Each scene shows the same named points in several views. A view is turned or mirrored, shifted and resized as a whole, has a little noise and may leave points out.

Scene 1
View 1
j_379: [-0.60  0.20 -1.20 -0.10  0.28  0.26  0.84  0.31 -0.08 -2.20 -2.34  1.96
  1.09 -0.60 -0.71 -0.52 -2.70 -0.98 -0.98 -1.24]
j_366: [-0.97 -0.04 -0.13  0.82  0.09  0.07  0.07  1.31 -0.78  0.07 -1.06  1.16
  0.76  0.47 -0.12 -1.37  0.03 -1.46  0.23 -1.15]
j_326: [-1.69  1.59 -1.64 -0.16  0.33 -0.18  0.90  0.85  0.24 -0.73  0.12  1.93
  0.12  0.22 -1.00 -2.14 -0.21  0.81 -1.03  0.11]
j_159: [ 0.02  1.38 -1.27 -0.44  0.51 -0.22 -0.92  0.28 -0.80 -2.09 -1.07  2.12
  0.63 -0.86 -1.38 -0.79 -0.68 -0.31 -0.79  0.47]
j_140: [-0.52 -0.45 -1.30 -0.05  0.19  0.45  1.29  0.20 -0.07 -2.45 -3.13  1.91
  1.36 -0.88 -0.47 -0.14 -3.51 -1.38 -1.06 -1.77]
j_383: [-0.19  0.24 -0.28  0.08  1.02 -0.21 -0.18  0.99 -0.12 -0.72 -0.11  1.44
 -0.04 -0.08 -0.41 -0.31 -0.52 -0.08 -0.75 -0.11]
j_999: [-1.56  0.74 -0.90  0.39  0.12 -0.09  0.62  0.83 -0.20 -0.48 -0.73  1.76
  0.71  0.27 -0.72 -1.83 -0.16 -0.42 -0.42 -0.40]
j_873: [-0.92  0.90 -0.16 -0.03  0.78 -1.03  0.47  1.29  0.07 -0.51 -0.03  1.36
 -0.14  0.17 -1.12 -0.54  0.46  0.36 -0.56  1.18]
j_27: [-1.21 -0.33 -0.58  0.05  0.00 -0.05  0.59 -0.16 -0.26 -1.41 -2.42  1.49
  0.93 -1.00 -1.65 -0.59 -1.39 -1.37 -0.22 -0.40]
j_49: [-1.85 -0.07 -0.83 -0.52  0.29 -0.49  0.89 -0.49  0.34 -1.34 -1.19  1.37
  0.02 -1.33 -2.72 -0.86 -0.68  0.02 -0.52  1.07]
j_197: [-1.74 -0.64 -1.71 -0.86  0.33  0.53  0.75 -1.50  0.24 -1.85 -1.20  1.74
 -0.06 -1.74 -2.53 -1.27 -2.15 -0.03 -0.95  0.02]
j_847: [-0.90  0.42 -1.25  0.22 -0.62  0.92 -1.31 -0.20 -1.90 -1.31 -2.11  2.00
  1.67 -0.62 -0.99 -2.45 -0.79 -2.22  0.37 -1.37]
j_432: [-1.51  0.43 -1.03 -0.14 -0.13  0.19  0.01 -0.17 -0.50 -1.08 -1.23  1.79
  0.63 -0.73 -1.77 -1.85 -0.36 -0.80 -0.23  0.02]
j_570: [ 0.02  1.34 -0.57  0.63  0.26 -0.20  0.01  2.05 -0.78 -0.89 -1.19  1.92
  1.30  0.93  0.53 -0.88 -0.39 -0.91 -0.53 -1.00]
j_764: [ 0.46  1.70 -0.98  0.02  1.11 -0.51 -0.55  1.84 -0.42 -1.55 -0.29  2.04
  0.42  0.37  0.22 -0.20 -0.56  0.22 -1.18  0.08]
j_257: [-0.48  0.40 -1.17  0.61 -0.16  0.92 -0.82  0.82 -1.45 -0.91 -1.35  1.94
  1.22  0.20  0.34 -2.10 -0.97 -1.80 -0.12 -2.13]
j_384: [ 0.00  0.23 -1.51 -0.27  0.22  0.93 -1.46 -0.21 -1.37 -2.03 -1.43  2.19
  0.88 -1.00 -0.82 -1.37 -1.74 -1.22 -0.51 -1.05]
j_86: [-1.15 -0.89 -0.09  0.12  0.44 -0.10  0.12 -0.07  0.00 -0.26 -0.56  0.88
 -0.38 -0.53 -1.35 -0.88 -0.49 -0.81 -0.14  0.00]
View 2
j_257: [ 0.97  0.61  1.08 -0.58 -1.24 -0.03  1.17  1.33  1.78 -0.94 -0.52 -0.12
 -1.06 -0.38 -0.03  0.34 -2.39  2.24  1.54  0.42]
j_27: [-0.02  1.54 -1.62 -1.49  0.06 -0.06 -0.15 -0.06  0.46 -0.19 -0.77 -0.56
 -1.19  0.09 -0.57 -0.40 -2.96 -0.65  0.02 -0.42]
j_570: [ 0.08 -0.40  0.99 -0.71 -0.50  1.06  0.50  0.05  1.31  0.23 -0.40  1.68
 -1.23  0.49 -0.26 -0.70 -2.01  2.29  0.66  1.45]
j_326: [ 0.09  0.48 -0.01 -1.73  0.22  1.06 -0.18 -0.31  0.81  0.81 -1.58 -1.42
 -0.84 -0.47  0.80 -2.35 -1.10  1.27 -0.16  1.14]
j_383: [ 0.00  1.05  1.24 -0.50  0.92  0.36 -0.05 -0.69  1.01  1.34 -1.13  0.19
 -0.67 -0.18 -0.41 -1.78 -1.73  0.22  0.68  1.65]
j_197: [-0.63  2.99 -1.33 -2.35  0.54 -1.07 -0.02 -0.21  0.87  0.25 -2.26 -2.94
 -1.06 -1.30  0.25 -2.04 -2.23 -1.72  0.30 -0.02]
j_764: [-0.99 -0.15  1.70 -1.18  0.39  0.64 -0.11 -0.72  1.45  0.96 -1.16  1.59
 -0.62  0.18  0.12 -2.73 -2.32  1.09  0.93  2.42]
j_140: [-1.46  2.75 -1.40 -2.30 -1.26 -1.02  1.69  0.07  1.63 -1.12 -1.63  0.90
 -2.62  0.44 -1.04 -0.06 -3.17 -0.74  0.31  0.31]
j_432: [ 0.55  0.86 -0.65 -1.31  0.24  0.26 -0.51  0.28  0.66  0.01 -1.28 -1.98
 -0.64 -0.57  0.41 -1.32 -2.06  0.48  0.35  0.01]
j_159: [-0.96  0.12  0.23 -1.76  0.33 -0.12 -0.72  0.16  1.33  0.10 -1.17 -0.38
 -0.20 -0.43  0.39 -2.78 -3.37  0.06  1.07  1.03]
j_366: [ 1.44  0.51  0.65  0.11  0.16  0.91  0.23  0.25  0.50  0.48 -0.20  0.07
 -0.91  0.10 -0.44  0.56 -1.54  1.59  0.44  0.51]
j_379: [-1.18  2.00 -0.90 -2.04 -0.78 -0.60  1.16 -0.04  1.43 -0.57 -1.53  0.32
 -2.15  0.15 -0.66 -0.83 -2.81 -0.18  0.35  0.47]
j_49: [-0.21  1.41 -1.48 -1.91  1.26  0.22 -1.01 -0.76  0.04  1.19 -1.53 -2.29
 -0.42 -0.45  0.31 -2.21 -1.87 -1.32 -0.54  0.16]
j_873: [ 0.21 -0.02  0.58 -0.82  1.54  1.55 -1.10 -1.20  0.37  2.10 -1.00 -0.10
 -0.21  0.00  0.13 -2.65 -1.27  0.55 -0.29  1.57]
j_847: [ 0.84  0.19 -0.41 -0.95 -1.22 -0.48  0.33  1.81  1.21 -1.61 -0.34 -1.33
 -0.48 -0.77  0.36  0.23 -3.52  1.31  1.66 -0.77]
j_86: [ 1.00  1.81  0.06 -0.35  1.47  0.04 -0.31 -0.42  0.34  1.40 -0.75 -1.18
 -0.37 -0.49 -0.24 -0.67 -1.75 -0.54  0.38  0.36]
View 3
j_197: [-2.66 -1.58 -1.08 -0.58 -0.25  0.46  2.61 -0.32 -0.85 -0.16 -1.32  0.03
  0.50  2.44 -1.89  0.49 -1.01 -0.68  0.12  2.79]
j_384: [-1.83 -0.62 -1.09  2.30 -0.02 -0.28  2.01  1.46  0.26  0.61 -0.79 -0.12
 -0.99  2.15 -1.69  0.75 -2.11  0.26 -1.36  1.55]
j_999: [-1.20 -0.43  0.01  0.81  0.96 -0.34  0.25 -0.22  0.27  1.26 -2.13 -0.24
 -0.55  0.64  0.04  0.77 -0.95 -0.24 -0.73  1.76]
j_140: [-3.67 -1.20 -0.34  1.98 -0.40 -0.30  1.48  1.01 -0.93 -0.99  0.19 -0.21
 -2.73  1.11 -1.38 -0.89 -0.78 -0.06 -0.76  3.12]
j_27: [-2.62 -1.07 -0.23  1.01  0.54 -0.30  0.77  0.70 -1.47 -0.44 -0.83 -0.33
 -0.57  1.05 -1.02  0.06 -1.83 -0.56 -0.06  1.85]
j_86: [-1.29 -0.93  0.90  0.41  0.13  0.20  0.56 -0.42 -1.53  0.61 -2.18 -0.56
  0.53  0.19 -1.24  1.59 -0.54 -0.18  0.36  0.64]
j_159: [-0.90  0.29 -1.96  1.30  0.34 -1.55  1.48  0.88 -0.37  0.26 -1.72  0.16
 -0.61  2.13 -0.40  0.62 -1.86  0.05 -0.50  1.92]
j_366: [-1.30 -0.50  0.97  2.18  0.75 -0.29 -0.27  0.62 -0.21  1.18 -1.68 -0.81
 -0.98 -0.19 -0.33  1.07 -1.27  0.02 -0.80  0.53]
j_432: [-1.72 -0.90 -0.48  0.52  0.89 -0.01  1.02  0.29 -0.11  0.82 -1.58 -0.29
  0.23  1.48 -0.76  0.73 -1.97 -0.64 -0.68  1.60]
j_570: [-0.91  0.54 -0.13  2.63  0.52 -1.51 -0.13  0.87  0.37  0.94 -1.67 -0.42
 -2.13  0.15  0.36  0.43 -0.80  0.43 -1.18  1.55]
j_379: [-2.83 -0.74 -0.60  1.49 -0.12 -0.46  1.41  0.72 -0.58 -0.45 -0.42  0.02
 -2.00  1.22 -1.03 -0.45 -0.72 -0.06 -0.69  2.93]
j_326: [-1.13 -0.07 -0.75  0.20  0.96 -0.54  0.79 -0.38  0.51  1.23 -2.30 -0.19
 -0.17  1.10 -0.08  0.68 -0.87 -0.30 -0.46  2.34]
j_847: [-2.14 -1.20 -0.26  2.44  1.33  0.19  1.06  1.83  0.56  1.14 -0.36 -0.66
 -0.80  1.73 -1.29  0.67 -3.48 -0.45 -1.55  0.86]
j_764: [-0.15  1.16 -1.30  2.04 -0.25 -1.94  0.83  0.45  0.08  0.53 -2.39  0.17
 -1.67  1.03  0.18  0.64 -0.19  0.83 -0.70  2.10]
j_49: [-1.90 -0.73 -0.86 -0.64  0.54 -0.47  1.24 -0.46 -1.45 -0.11 -1.84 -0.13
  0.81  1.57 -0.86  0.64 -1.31 -0.81  0.68  2.25]
View 4
j_383: [-0.10  0.86 -0.66 -2.89  0.68  0.83 -0.40 -0.41  0.58 -2.56  1.50  1.74
  1.38 -0.17 -1.21 -0.74  0.27  1.19 -0.96 -1.18]
j_873: [ 1.00 -0.27 -0.07 -3.83  0.36  0.22 -0.44 -1.01  0.00 -1.04  1.89  2.32
  1.43  1.29 -1.67  0.85  1.63  0.29 -2.32 -1.60]
j_570: [-0.27  2.69 -1.60 -3.03  0.25  0.84 -0.62  1.67  1.61 -0.10 -0.89  2.36
  1.02  1.06  0.43 -1.47 -1.03  0.71 -0.28 -1.31]
j_847: [ 1.53  2.88 -0.15 -2.56 -1.44  0.21 -1.53 -0.68 -0.33  0.39 -0.67 -0.76
 -2.20  1.93  0.24  0.38 -0.13  1.00  3.99  0.06]
j_379: [-0.68  2.47 -1.09 -1.78  0.92  3.49 -0.57 -0.48 -1.55 -2.21  0.31  0.57
 -2.86  0.34 -0.92 -2.12 -0.53  0.38  0.93 -0.95]
j_764: [-1.16  1.44 -2.08 -2.81  1.66  0.96 -0.49  2.16  0.44 -2.13  2.18  2.79
  1.83  0.63 -1.49 -1.31 -0.73  1.53 -2.83  0.09]
j_366: [ 1.06  1.37  0.36 -2.74 -0.43  0.22 -0.45 -0.63  2.37 -0.20 -1.60  1.39
  0.50  0.02  0.48 -0.53 -0.19  0.89  1.09 -2.26]
j_159: [ 0.30  1.66 -1.54 -3.43 -0.09  0.80 -1.16  0.21 -1.70 -1.69  2.08  1.15
 -0.56  2.15 -1.57  0.38  1.01  0.39 -0.51  0.29]
j_326: [ 0.74 -0.16  0.26 -2.37  0.77  1.24 -0.26 -0.64  0.02  0.54  1.49  1.60
 -1.01  1.41 -1.18  0.55  0.14  1.13 -1.78 -0.80]
j_257: [ 0.48  3.01 -0.40 -1.95 -0.37  0.42 -1.09  0.74  1.37  0.17 -0.97  0.20
 -0.95  0.51  0.62 -0.91 -1.53  2.08  2.93  0.15]
j_197: [ 0.45 -0.49  0.92 -1.39  0.65  2.70 -0.34 -3.38 -2.88 -2.78  2.60 -0.49
 -3.34  0.30 -2.63  0.46  1.24  0.98  0.43 -0.59]
j_86: [ 0.99  0.07  1.01 -2.61 -0.19  0.96 -0.37 -2.63  0.45 -2.61  0.60  0.82
  0.61 -0.58 -1.36  0.22  1.22  0.80  0.50 -2.15]
j_999: [ 0.78  0.35  0.42 -2.48  0.63  1.00 -0.27 -0.73  1.19  0.49  0.18  1.57
 -0.49  0.78 -0.56  0.07  0.04  1.05 -0.82 -1.51]
j_49: [ 0.90 -0.74  0.77 -2.88  0.51  1.96 -0.51 -3.24 -1.85 -1.99  1.84  0.97
 -1.70  1.17 -2.10  0.68  2.06 -0.36 -1.33 -2.12]
j_384: [ 0.52  2.83 -1.14 -2.37 -0.56  0.95 -1.21  0.12 -1.38 -1.92  1.10 -0.54
 -1.58  1.04 -0.98 -0.09 -0.34  1.46  2.75  1.25]

In a view up to two points have been moved. Name them for each view, in the order of its rows, or write -.
view 1: j_326
view 2: -
view 3: j_86
view 4: j_873, j_764
